A landscape with many peaks, sampled at points; each row gives a point and its height.
From any point a climber steps to the highest of the 2 points nearest to it. It stops when none of these is higher. Distance is the straight distance between rows; heights are no part of it.
sezi height 48.1: [-5 21 23 4 -33 -5 49 -25 11 -1 30 33 22 -7 25 -28 -3 -2 6 -9 2 6 -9 14 -14 12 10 -5 -14 -5 -2 18 19 11 21 8 -53 -40 5 3 4]
gim height 46.6: [-1 20 -13 -18 25 -12 -34 -25 21 1 -2 5 -11 2 7 10 35 54 8 -3 14 17 -17 -28 -13 -28 -3 27 25 22 -18 -6 15 61 -38 -28 -12 32 -8 -19 32]
pip height 31.5: [-13 -21 14 4 -9 -3 -29 27 2 15 -25 -15 6 4 -26 17 1 3 0 -6 -6 14 44 12 10 2 6 18 6 -13 -37 10 -4 -33 -35 21 30 -4 30 -8 -15]
tos height 33.3: [-15 -1 20 -10 6 -2 25 -23 20 -6 18 43 1 -1 -11 39 1 27 39 11 11 1 -16 21 -26 -15 20 3 8 1 -40 26 -7 4 -53 -22 -21 18 18 -24 10]
Meluf height 16.3: [19 -36 -21 20 29 -10 -1 -10 -33 -19 23 -4 -4 17 12 -6 -16 -21 23 -20 -5 16 3 8 -16 10 -25 -15 -5 -28 -8 20 2 13 13 9 -16 -13 -24 31 -17]
pim height 17.8: [-18 9 -23 -1 -19 -18 -24 -3 -15 -10 13 -5 -40 17 4 22 2 18 5 14 32 3 -3 -15 -7 12 -21 -12 -11 2 4 -13 20 33 11 -54 20 12 -3 -34 11]
foz height 24.6: [8 0 2 20 -8 24 3 -12 -2 3 -39 -29 10 16 -25 4 25 -22 -9 -48 25 11 -18 -18 7 20 32 1 -38 -33 23 19 0 25 14 10 22 12 -11 -22 -45]
Siso height 44.8: [-27 -6 1 23 -43 23 3 -6 8 9 16 21 25 1 -17 -31 -44 -12 -23 19 -27 2 -22 -14 1 10 -17 11 -24 36 35 -20 3 -10 38 -28 -6 -17 -3 1 8]
vivu height 49.8: [-13 -23 26 12 -37 27 7 -7 -6 1 43 24 14 1 -22 -34 -41 5 -32 19 -15 19 -15 25 -3 29 -7 -15 -6 25 21 -9 -11 -17 41 -7 -14 -5 -17 10 9]
tifar height 48.6: [-55 3 7 19 -49 3 32 -10 0 9 -2 27 30 15 -38 12 -11 -19 -6 -21 -1 6 -17 8 -5 3 -17 -9 -58 -4 2 31 9 -1 14 -9 -9 -26 19 -32 -2]
tis height 38.6: [-10 15 -13 -21 45 3 -2 -14 -46 28 -22 -6 2 -21 -7 6 25 9 9 -20 32 -34 7 16 -44 13 -16 -15 -27 -17 -3 25 -27 12 -13 33 -21 -6 -4 -28 -19]
gat height 31.1: [-12 11 30 5 -18 -4 -3 29 43 37 -27 -27 53 -26 -13 -5 -24 10 9 -2 -32 -3 17 5 20 15 10 3 19 17 -4 13 -1 -40 -37 21 32 -8 35 5 -32]
Nomi height 63.1: [7 18 13 -11 39 -31 -6 32 26 6 -10 -25 -2 -12 15 1 -1 -1 25 -9 -14 -8 2 5 45 25 -1 -18 56 -10 11 -8 4 -8 -15 12 16 10 -17 4 -33]
Kanot height 44.9: [-11 13 -5 2 3 -30 -13 34 -7 19 -25 -14 17 -14 -8 0 4 -35 1 -54 -10 -8 -28 31 31 16 -28 -37 33 -28 -8 13 -1 7 -11 14 8 20 2 20 -23]
paz height 22.0: [-3 -18 11 -7 28 28 49 6 -9 -14 10 16 -26 -8 -16 32 7 -27 -1 38 -7 -27 12 -10 -10 -13 15 5 -16 -10 -1 -22 -16 -31 -18 -14 -4 15 13 -11 10]
las height 37.3: [16 -21 15 4 -24 -24 24 17 29 -33 22 26 -15 16 -13 12 -27 -26 9 9 -41 22 -15 10 40 -17 8 -4 50 -9 -16 -9 3 -28 -12 -25 -8 25 -1 21 25]
dovi height 41.5: [-47 23 -9 12 -19 -9 15 6 -10 3 -17 4 12 -1 -27 25 9 -12 -4 -24 29 -14 -33 2 -4 -3 -16 -27 -54 -16 -1 30 -2 17 -4 -10 18 2 25 -43 -7]
lipi height 52.6: [-6 38 6 -19 21 -36 -4 20 15 24 -11 -33 17 -31 15 6 2 3 40 -34 15 -17 -19 29 33 46 -15 -41 34 -26 1 20 7 13 -12 14 17 15 -6 2 -40]
felas height 25.6: [20 -32 4 9 -11 24 25 -19 5 -23 -6 -2 -28 41 -5 28 22 -32 1 -4 16 7 1 -27 -3 2 19 33 -23 -40 0 -9 11 -18 16 -30 -1 13 -5 -28 5]
visem height 28.3: [16 -19 -11 14 12 12 3 -8 -3 -8 -28 -20 -28 28 -14 37 43 -36 3 -23 26 9 -7 -37 6 9 29 18 -28 -48 10 0 13 8 4 -20 25 27 -7 -35 -28]
dob height 27.8: [11 -32 4 12 11 -3 -29 26 -28 8 -21 -36 -6 10 -19 10 -9 -8 -5 -18 -7 4 44 6 -15 18 6 -5 -8 -21 -18 4 -22 -15 -24 26 33 -11 12 12 -41]
Vovup height 57.0: [-9 32 -12 -32 16 -16 -9 -22 -3 36 18 -10 -31 -22 17 7 23 73 6 -1 55 -27 -6 15 -22 9 -15 3 17 20 -24 11 18 23 -12 -26 5 1 7 -36 6]
lupa height 30.3: [1 -7 -7 -4 15 33 -24 -17 31 6 -11 30 34 12 -33 9 22 37 7 20 6 4 -9 -7 -8 -35 34 31 3 44 7 -12 -6 0 -17 5 -25 21 11 -16 30]
sumez height 34.7: [-17 15 16 10 20 -19 -9 32 34 18 -43 -28 45 -22 -19 21 0 -8 25 -22 -25 -9 8 -16 10 10 7 -7 11 5 6 9 -9 3 -45 8 30 20 19 4 -33]
dut height 42.7: [-9 9 -3 -12 -7 -18 17 -32 0 -8 43 35 18 -13 40 -36 -11 32 13 -15 10 11 -8 35 -13 -15 -13 -7 14 16 -23 32 33 11 23 9 -52 -26 -9 18 19]
rika height 37.0: [24 1 36 6 -46 43 45 -11 23 -6 -21 22 6 9 -33 4 4 -17 -24 17 -29 -4 -14 -14 11 -19 58 35 -16 7 6 -16 -5 -41 -13 -3 -8 15 27 2 28]
Nul height 32.6: [-12 -11 5 -4 -15 -1 29 -21 -6 -4 4 34 -14 15 -10 38 10 22 19 -5 17 7 12 12 -30 -21 15 19 -24 -26 -50 26 0 -7 -26 -10 -15 -12 19 -31 15]
deg height 38.9: [43 -4 26 -9 -18 3 -3 -30 51 -17 14 17 9 25 3 10 10 39 5 11 20 16 -38 -8 12 -15 53 24 15 33 7 -11 25 2 8 -16 1 32 0 -26 21]
nafe height 57.3: [-23 -18 18 17 -18 28 22 -19 -14 5 18 34 26 4 -30 -12 -19 -14 -9 -12 -7 15 -11 12 -19 22 2 -14 -30 -9 9 13 -6 5 14 -15 -25 -12 -10 -7 -5]
fudil height 42.6: [-9 17 -31 -14 -2 -13 -41 6 21 -13 -13 6 -7 1 21 21 23 33 21 18 -1 5 13 -32 10 -30 -21 30 26 17 -10 -21 17 32 -24 -32 5 19 5 -10 38]
Ked height 8.0: [19 -4 8 -21 3 -8 -46 37 -13 -11 -19 -3 -34 -12 -22 -2 -9 21 -28 28 -10 21 35 -11 -4 -12 -4 9 38 -6 -13 -38 -20 -7 -4 11 24 41 2 23 39]
furu height 45.9: [31 7 41 7 6 -2 28 8 21 8 -9 13 7 -15 6 -20 -1 -26 -12 -19 -28 8 -37 -11 22 20 11 -15 32 -20 18 -23 -7 6 1 -4 -20 43 -21 29 -11]
nagas height 34.9: [-12 18 -14 15 -18 -1 2 12 19 -7 -12 20 23 6 5 -16 -5 -36 -12 -6 -29 -2 -19 -17 32 -32 -29 24 3 15 22 -7 13 -3 15 -4 -23 -10 -9 7 15]
dosad height 41.0: [2 -19 23 12 -1 13 -10 -1 15 10 1 -15 18 14 -19 -6 -11 23 7 -4 -3 4 6 37 16 13 28 -3 18 15 6 15 -1 -31 8 19 -6 -15 4 2 -21]
mado height 8.3: [-3 12 2 -11 -45 -27 -41 -10 -23 7 -27 -3 -12 6 -2 0 -20 38 -6 -8 0 37 31 22 -13 -10 -20 -8 -13 -21 -32 14 -15 27 -9 -10 25 -5 22 10 11]
vit height 20.0: [13 -14 -1 -3 49 8 34 10 -19 -13 5 28 -15 -5 -3 16 17 -35 1 1 -31 -3 3 -11 -13 -23 8 1 12 -28 -21 -7 -19 -15 -21 15 -20 22 -10 15 6]
rodom height 51.3: [-1 39 11 -20 8 -14 -1 -19 36 31 18 9 -20 -19 10 9 16 76 5 10 32 -3 -38 -12 -13 3 -3 9 33 21 -17 -1 25 46 -40 -41 3 30 8 -33 23]
Bil height 14.6: [-51 18 -21 -6 -4 -16 -35 -4 -20 12 -2 28 5 -23 -15 -8 -28 31 -9 4 4 -3 -27 25 -1 -12 -49 -21 -18 11 -1 7 2 30 3 -24 -1 16 2 5 32]
mafif height 40.6: [-28 -11 -8 14 -20 30 13 19 1 7 10 6 16 -1 -24 -16 -41 -29 -18 33 -37 -24 16 -14 -7 -6 -15 21 -22 42 25 -14 -16 -42 14 -13 7 -40 11 7 11]
puga height 33.9: [-14 10 -31 -1 31 -3 -5 3 -52 6 -43 -31 10 -15 -1 7 18 -28 -2 -30 25 -33 4 1 -30 2 -24 -34 -32 -11 5 36 -18 7 1 49 1 -27 6 -2 -18]
Kubed height 16.5: [0 7 3 21 -58 -3 -45 -4 -11 2 -33 -17 10 21 -11 -23 22 -4 -51 -49 14 30 1 15 11 -4 4 16 -11 -21 -14 20 9 3 31 25 6 -3 2 1 -6]
tez height 21.3: [-5 -8 -45 22 23 1 -28 -3 -4 -26 3 -7 30 37 6 1 18 -26 11 1 -23 13 20 -21 1 -32 -27 21 -23 5 6 21 4 6 3 13 4 -31 -2 8 -6]
pov height 65.5: [17 -14 2 11 0 10 -38 -18 14 -2 -11 24 34 26 -7 -16 10 16 -11 -7 -11 43 16 21 -10 -31 21 25 10 1 -18 16 -11 -1 -10 35 -26 -5 1 16 9]
zuti height 13.3: [-47 35 -16 -12 -3 3 -5 -6 -21 12 3 28 16 -38 9 -26 -30 16 -23 30 -19 -22 3 9 -21 -31 -50 1 -17 31 4 -14 -6 12 -2 -10 -20 -5 -1 22 43]
Puru height 14.5: [20 37 -5 -24 -38 -36 -8 3 -23 -2 -7 -39 -21 -37 55 -23 -1 -15 -23 -31 22 -7 -3 14 19 34 -27 -35 16 -21 -5 2 -3 14 22 4 24 -20 -17 28 -13]
fano height 23.7: [21 -22 -10 24 31 16 -6 6 -23 -2 -40 -27 5 22 -22 12 35 -40 -6 -35 -2 12 24 -15 -12 -2 12 2 -28 -39 -13 30 -22 -4 -9 41 11 -1 3 4 -45]
kes height 57.4: [34 -17 1 -18 48 36 31 -17 13 10 34 28 38 17 12 -29 8 -2 15 40 -5 -4 -15 13 6 -23 43 -17 31 45 38 -18 7 0 15 30 -34 -8 -15 28 3]
Boge height 29.8: [-24 -7 -30 17 16 -6 -11 14 -47 -15 -19 -20 15 0 -13 5 -2 -56 -16 -21 -5 -1 12 16 -32 -24 -38 -30 -35 -8 -10 38 -29 4 -10 33 10 -46 5 14 -12]
Lozir height 46.8: [13 -27 10 7 -16 6 -45 16 6 6 -8 -13 6 11 -25 -26 -1 9 -28 -17 3 33 13 17 24 12 13 6 33 11 5 2 3 -23 27 18 20 19 -5 7 1]
Lanu height 14.3: [-16 -15 3 -6 22 9 42 16 -35 19 6 -8 -8 -20 -5 1 -11 -14 7 -1 -2 -32 26 18 -12 28 -9 -13 -14 -11 -3 19 -28 -31 0 36 -9 -41 7 -2 -30]
poz height 36.3: [-29 46 -3 12 -22 -11 23 0 -14 3 -19 -6 -32 -15 7 24 7 -25 -12 -11 33 -19 -29 -15 7 11 -18 -22 -42 -33 8 1 5 20 -5 -33 30 17 20 -33 -9]
lur height 9.2: [15 11 -3 -11 -21 -17 -41 26 -21 -11 -12 -7 -49 -8 6 1 -17 -6 -30 16 -16 20 36 -24 1 16 -20 -11 15 -9 2 -36 -11 4 -2 -19 43 10 4 25 16]
gavus height 11.7: [14 11 16 -10 -58 -11 -1 -2 -22 -10 -11 -11 -39 -5 32 -34 -8 18 -51 4 9 22 41 -7 -9 -5 -24 14 -5 -15 -23 -10 -13 -3 15 2 16 -19 7 25 26]
Duz height 19.2: [-13 -20 -70 18 30 -28 -34 11 -25 -22 12 -32 7 31 7 20 -9 -35 21 -16 -18 15 21 12 10 -18 -45 -3 9 -7 -9 27 3 -3 10 20 7 -49 -8 18 -19]
lolog height 6.9: [-4 -15 4 -15 -7 -10 -48 47 -15 13 -34 -3 -16 -19 -30 -14 -11 21 -27 -1 -25 16 32 22 2 -5 -15 -5 46 -6 -32 -10 -32 -18 -32 26 22 26 20 29 24]
nekoz height 41.6: [26 11 27 -1 -15 36 57 -7 17 -4 -2 39 -3 0 5 -17 9 -13 -27 30 -2 -9 -20 -16 6 -23 47 13 0 6 17 -28 11 -17 17 8 -30 9 3 1 23]
Beb height 7.0: [6 4 19 -15 8 5 18 -21 32 4 31 2 6 -9 14 17 -17 38 38 42 14 -20 -11 3 -14 8 21 4 -4 41 -7 -8 11 -5 -18 -25 -1 -4 16 -18 3]
gifik height 35.9: [8 -23 24 11 -20 1 -18 10 32 22 -14 -36 33 15 -25 5 -14 10 15 -16 -13 4 28 34 19 16 34 15 9 7 -19 15 3 -51 -11 24 32 -22 35 2 -28]
tor height 39.7: [-29 13 -2 15 19 -27 -2 33 13 4 -21 -13 24 -23 -2 24 -10 -29 19 -27 -28 -3 -6 -4 43 -4 -38 -25 18 -12 8 3 2 14 -31 -11 25 18 13 11 -18]
fogeg height 36.4: [-13 -28 0 2 1 1 -2 -1 -16 -6 12 6 -19 23 -7 12 -11 20 6 11 -4 5 32 20 -17 -16 -10 10 -12 -13 -24 6 -2 -14 1 6 -16 -25 3 -1 7]
Zeg height 43.4: [11 21 17 1 3 0 15 -10 46 3 3 29 19 5 2 1 30 18 14 -8 15 -1 -42 12 29 -17 31 12 28 15 7 11 18 0 -1 -4 -14 27 0 -24 5]
zomu height 5.9: [2 14 14 -14 -12 -6 10 -37 42 12 37 0 20 2 21 -16 -7 62 26 17 27 -17 -22 11 -8 12 19 -3 4 50 7 12 25 12 3 -15 -25 -23 2 -23 3]
fego height 16.4: [-2 39 -7 -23 -33 -12 -2 12 -26 14 6 -33 -32 -36 33 -30 -13 -9 -44 -2 29 -22 -2 14 15 47 -42 -22 -4 -4 10 -14 7 -12 47 -2 20 -12 -5 17 0]
sidiv height 50.1: [-14 23 4 -27 38 14 12 -20 1 33 4 -15 -17 -24 11 3 22 43 5 11 34 -43 6 -5 -45 13 7 1 -13 28 -7 0 -4 9 -13 4 -6 0 0 -36 -8]
Fafa height 39.1: [-29 -6 -9 -7 1 -29 -1 -48 13 -2 41 31 6 2 19 -12 -21 49 27 5 4 6 -12 23 -23 -14 -9 -4 11 26 -33 14 22 34 -18 -31 -24 -9 -9 1 24]
kire height 16.1: [-40 -3 -23 17 -13 -9 -39 -20 -11 -7 0 11 1 19 -12 12 -8 13 7 -9 8 16 -13 8 -13 -21 -25 -6 -26 2 4 12 5 40 11 -29 4 -5 -5 -11 7]
Tus height 48.9: [44 -26 4 -35 43 6 38 1 -20 -11 50 11 -16 -19 26 -13 -3 8 -2 31 16 -20 -8 27 3 5 14 -35 32 22 21 -25 1 -14 29 8 -18 27 -25 32 6]
zenet height 21.1: [22 -6 -3 10 41 10 28 3 -32 0 -22 -1 9 12 -8 1 35 -57 -11 -18 -23 4 19 -20 -18 -13 1 5 -4 -38 -22 12 -23 1 -22 45 -16 -3 -6 21 -22]
pemis height 12.3: [-7 -8 2 -8 42 -9 14 14 -29 10 22 -32 -34 -26 8 12 -22 -4 23 12 17 -38 17 16 -15 47 -20 -29 -10 -16 7 0 -5 -3 12 -1 13 -14 -7 -10 -42]
zunuk height 32.9: [17 -19 -21 8 11 24 -64 -6 40 -5 -12 -5 13 18 -18 12 34 48 5 20 9 16 4 -19 -1 -26 34 55 6 47 13 -18 12 10 -5 -3 2 29 -3 -20 27]
Zis height 10.6: [-40 8 -8 -1 9 11 -4 21 -25 15 12 -3 -3 -19 -8 -5 -39 -3 -9 35 -16 -32 -8 -5 3 26 -40 -23 -16 18 19 -23 -12 -4 7 -33 21 15 8 -1 0]
pep height 57.2: [-4 9 28 -10 32 16 40 -6 42 -4 -9 20 43 -13 -4 15 15 -15 39 5 -21 -23 -23 -19 9 -21 40 10 14 27 39 -17 9 -12 -30 6 -18 16 3 -8 -5]
kup height 40.8: [18 -19 38 2 7 -1 49 11 17 -5 21 31 4 -10 -6 -3 -29 -30 10 0 -41 4 -27 12 20 1 16 -28 38 0 -5 -15 -12 -22 -21 1 -21 20 -10 32 2]
larup height 6.8: [-28 25 3 -5 -8 -32 -20 -7 2 9 -21 0 8 6 11 12 4 33 23 -16 10 16 26 24 -6 -22 -12 5 -6 -18 -43 27 6 13 -26 1 11 -9 29 -7 -6]
Tid height 43.8: [19 -27 -3 -18 14 -4 29 -15 -24 -22 57 23 -40 -13 35 -6 -18 18 2 24 14 -12 8 22 -26 9 0 -22 16 -2 -19 -12 4 -21 21 -10 -18 10 -10 16 22]
Dape height 12.0: [-33 9 -3 -15 2 23 16 -10 -32 15 25 22 -16 -37 13 -20 -29 18 -21 46 4 -30 9 11 -35 12 -32 -18 -32 25 12 -21 -14 -3 22 -17 -13 -8 0 4 18]
rit height 56.6: [45 -9 -10 -18 57 36 23 -12 -3 0 28 14 0 2 21 -22 18 -5 -1 55 -5 -12 -3 -16 -17 -4 18 -7 15 15 13 -35 -12 -9 15 25 -26 11 -25 34 0]
gok height 23.3: [36 -23 -4 9 -2 27 35 -30 -3 -12 6 -23 -42 31 11 -9 24 -16 -4 1 34 -4 -19 -26 11 26 38 23 -21 -33 30 1 10 -14 45 -3 -12 6 -20 -29 -8]
lom height 17.5: [0 -30 -32 5 24 -42 -40 4 -13 -18 26 -25 -7 26 9 11 -20 -23 21 -31 -24 40 14 19 8 5 -32 -27 40 -22 -12 17 15 15 3 -3 14 -14 -28 32 -15]
Fopo height 36.5: [-10 -9 1 14 -17 8 16 16 21 13 3 -15 23 11 -12 -2 -12 -18 -3 17 -28 -31 30 -8 13 -16 13 27 -2 29 13 -11 -6 -62 -2 12 15 -36 12 -3 -8]
Nuluf height 17.9: [-10 16 -1 -7 -39 -15 -13 20 -14 2 9 -13 -22 -11 10 -24 -26 -5 -26 -1 3 3 -13 -4 18 52 -39 -34 8 -2 25 -22 8 -10 47 -33 38 2 -9 4 0]
dofo height 36.2: [-16 -12 -5 -18 8 -10 -9 -31 29 -6 25 46 5 0 -17 27 -7 56 34 -9 4 20 -25 22 -21 -36 -3 12 27 11 -48 26 7 31 -50 -26 -26 17 -2 -16 30]
Fuvab height 69.7: [19 1 21 -6 34 32 34 -5 39 9 3 15 46 -1 -3 -14 -1 -8 24 22 -20 -20 -17 10 39 -19 48 -10 27 39 42 -17 -1 -20 -6 25 -23 3 -11 12 -15]
Kigep height 48.7: [3 13 17 2 3 13 14 -8 30 -8 -19 13 17 10 1 15 35 -5 17 -4 -8 -9 -16 -28 18 -20 26 30 -6 1 12 -11 11 -1 -9 -8 -8 17 -2 -22 7]
duza height 14.7: [10 21 -17 -12 -15 -6 -10 12 -25 5 -7 -16 -23 -2 35 -30 17 -9 -43 -18 15 -11 2 10 15 9 -29 10 10 -10 -5 -3 12 -18 46 27 -8 0 -7 9 16]
fos height 38.4: [-7 21 13 15 -24 9 51 -15 25 -8 3 27 43 9 0 -32 0 -43 -8 -29 -35 14 -42 -15 22 -18 0 13 2 8 24 3 15 6 15 9 -38 -16 -12 12 4]
muli height 21.2: [15 7 4 1 -12 12 15 -19 6 -5 14 -1 -17 2 17 -12 6 3 -14 -18 33 4 -38 -9 13 42 11 5 -16 -14 34 -1 17 6 52 -25 -4 22 -34 -24 -9]
Misob height 16.2: [8 -5 3 -17 19 19 40 3 -41 12 12 1 2 -27 3 -29 7 -18 -1 -10 15 -20 -3 16 -17 33 -9 -15 -18 -13 22 16 -10 -7 27 42 -41 -33 -15 8 -21]
riki height 18.7: [-7 -2 2 18 -38 18 2 2 -22 8 -19 -5 3 16 -11 -15 15 -30 -31 -31 14 5 13 5 2 5 -5 14 -33 -23 -5 17 -11 -16 29 30 -2 -22 10 -12 -15]
guze height 19.5: [5 10 0 -12 -14 -25 -8 10 -4 -14 14 -9 -36 0 20 0 7 10 -1 -12 27 11 -11 -1 25 47 -14 -18 17 -12 17 -6 27 3 40 -28 17 8 -15 -27 -1]
nofef height 31.7: [-7 4 -8 16 -17 -4 -6 16 -5 -21 -18 -9 -35 16 3 51 24 -42 6 -12 27 5 -19 -36 14 4 5 -12 -35 -40 16 -9 13 29 4 -53 38 15 5 -33 -13]
Babi height 21.4: [-5 -16 9 14 -13 17 18 -5 -16 13 -10 -23 6 6 -29 -5 10 -19 9 -37 26 0 1 1 -7 35 25 5 -44 -34 6 25 -11 -10 31 17 -4 -10 -2 -33 -40]
Gibid height 33.1: [24 -29 21 18 -13 45 12 -2 25 -26 -22 7 4 3 -41 27 5 -27 2 30 -28 4 0 -35 8 -20 46 41 -6 2 7 -37 -20 -21 -19 -16 2 30 13 17 31]
Gilu height 35.7: [36 -15 -9 -7 -5 10 -28 -31 47 -17 9 -8 -11 35 -5 21 37 34 2 15 30 -4 -12 -27 0 -15 52 55 12 38 3 -11 29 10 -8 -19 11 17 -1 -32 32]
nur height 54.5: [28 -19 21 9 4 22 -42 -15 5 -1 -33 7 18 17 -30 -9 9 22 -14 -16 4 26 1 3 -7 7 35 14 3 -2 -2 3 -3 14 -3 24 0 26 -13 -2 -3]
diba height 35.6: [-18 17 -17 9 -38 -19 -29 34 28 -4 -11 4 16 -4 -9 -2 -16 1 -6 7 -35 13 8 -23 40 -23 -25 26 18 18 2 -16 8 1 2 -4 16 0 10 12 30]
Vom height 40.3: [8 -26 4 -25 -5 -16 -2 -13 -23 -18 35 21 -43 11 7 10 -17 27 4 11 28 19 15 36 -11 9 1 -11 15 -15 -36 13 3 -15 10 -23 -2 11 -1 -14 16]
non height 9.5: [-3 -7 -13 0 36 14 5 -4 19 1 12 -26 -18 3 30 13 7 0 20 38 15 -33 -7 -39 -5 7 2 13 -9 25 37 -30 15 10 0 -33 3 5 -16 -24 -5]
ginuv height 5.7: [-15 -14 0 6 12 8 -43 29 -4 15 -5 17 22 -17 -48 -17 -34 20 -14 11 -44 17 3 23 -4 -11 -14 -7 38 20 -11 -13 -35 -2 -27 25 -8 24 -2 35 21]
supu height 10.8: [16 4 8 -4 -14 -20 -27 1 -29 -16 -11 -21 -46 -5 31 9 -17 -2 10 17 3 26 32 -14 -25 15 -14 -36 -16 -28 -13 -19 -15 32 -18 -34 45 -8 -3 20 -9]
Lil height 53.2: [42 -1 32 -1 32 -25 20 15 29 -6 20 -7 -4 -4 28 -2 -20 -10 25 -2 -17 5 -20 -4 26 36 24 -21 50 -4 18 -20 15 -3 2 -7 -2 21 -33 22 -30]
venu height 32.3: [3 9 6 -3 9 12 32 19 12 18 7 -11 19 -16 18 -23 -7 9 -1 30 -5 -42 31 9 8 -9 22 12 0 22 7 -2 -3 -43 8 40 -5 -53 8 5 -17]
Moza height 13.1: [9 30 -22 -7 -35 -20 -23 7 -28 -15 -26 -7 -29 1 31 -28 10 3 -50 -2 -5 9 23 -7 6 -29 -24 20 8 -19 -25 -12 0 1 9 25 7 7 6 23 50]
votol height 18.3: [25 -18 -10 -3 49 4 33 -4 -48 -3 24 -3 -1 -15 17 -11 6 -46 20 -22 -12 -9 1 -6 -26 25 -10 -26 -10 -28 1 14 -1 15 7 34 -33 -24 -15 25 -30]
Pil height 23.4: [-16 -17 -57 34 -5 -4 -54 18 -3 -23 -11 -5 23 30 -17 3 -7 -22 -14 0 -40 30 27 -13 -7 -51 -26 24 -21 13 -8 15 -23 17 -7 13 12 -29 3 34 15]
dogun height 24.4: [39 -13 9 -6 25 18 50 20 9 -7 1 -7 -21 -1 16 27 27 -24 5 41 -4 -40 22 -4 16 -26 44 12 4 -9 1 -20 -8 -51 -15 16 0 3 14 5 -2]
tari height 12.6: [16 22 -3 0 -14 -17 -36 2 -35 -10 -15 -32 -31 -14 37 -3 0 -17 -18 -6 29 12 2 -1 -6 16 -19 -36 -10 -33 0 -15 -11 33 7 -4 32 -2 -5 19 -21]
fifu height 42.5: [-6 14 23 14 -24 -15 58 -24 30 -16 21 44 23 7 10 -21 -4 -23 16 -32 -14 25 -52 -1 8 7 2 -5 -1 -17 6 16 19 18 12 -25 -47 -2 -13 3 5]
zut height 9.9: [17 0 24 3 -48 -25 -10 0 4 -8 -26 -11 -10 8 14 0 -14 19 -13 1 -14 38 37 -13 -10 5 9 9 -4 -24 -37 -2 -4 4 -12 -2 15 -7 16 16 -4]
momas height 39.0: [-12 14 -33 0 -19 -34 -45 13 17 -27 3 1 3 7 28 16 -7 23 14 10 -34 37 24 -36 21 -29 -26 25 11 16 -1 -13 6 31 -17 -26 8 -7 -3 25 38]
Faf height 10.7: [3 -28 -19 2 45 1 3 8 -9 4 27 -24 -30 9 6 18 -6 -7 38 25 15 -23 6 -5 11 30 -10 -6 7 2 24 -16 9 -14 31 -22 6 -4 -21 -22 -21]
nubi height 26.1: [-23 -18 -38 34 -19 -1 -38 16 -27 -18 -14 -21 14 18 -12 3 -21 -45 -20 7 -19 12 27 -6 -27 -47 -27 -2 -40 3 -7 22 -30 14 -33 25 33 -51 11 33 -11]
Rut height 8.2: [-5 -6 6 -7 36 22 -4 1 27 16 12 -13 1 -27 0 21 -6 30 31 54 -3 -38 4 -27 -16 8 19 18 -10 38 20 -36 1 2 -30 -24 13 11 -2 -27 -10]
vovug height 28.4: [29 0 -7 -14 49 -3 43 21 -1 12 26 -25 -3 -14 23 -7 19 2 27 17 9 -46 18 6 19 9 24 -7 17 16 19 2 -5 -40 8 54 -24 -28 3 8 -24]
kofe height 44.2: [-29 37 -6 -27 20 5 3 -24 -20 29 -13 -6 0 -24 -9 13 35 27 -2 -17 47 -40 -10 -9 -50 6 -12 -10 -34 11 4 23 -5 38 -23 -11 -4 5 4 -55 -2]
loga height 14.4: [17 11 -5 33 -54 -2 -51 -8 -5 -12 -33 -1 9 17 -19 -24 8 -4 -53 -31 6 36 -18 -21 11 -21 3 9 -20 -6 14 -3 5 39 25 3 16 22 3 9 18]

Two climbers start at each pair of points below. Name the first point that both come to, or write -.
zunuk and fogeg | Fuvab
Nul and mado | -
lom and kire | -
zuti and Zis | guze

Call two points neighbours if one is among the 2 nearest of the other. Go from one point of each pair to the other, from neighbour to neighbour, staying as high as possible. Name the lowest point that can't be avoided.
Vovup and votol | Meluf
Vovup and Fuvab | Nul
sezi and Vovup | nagas
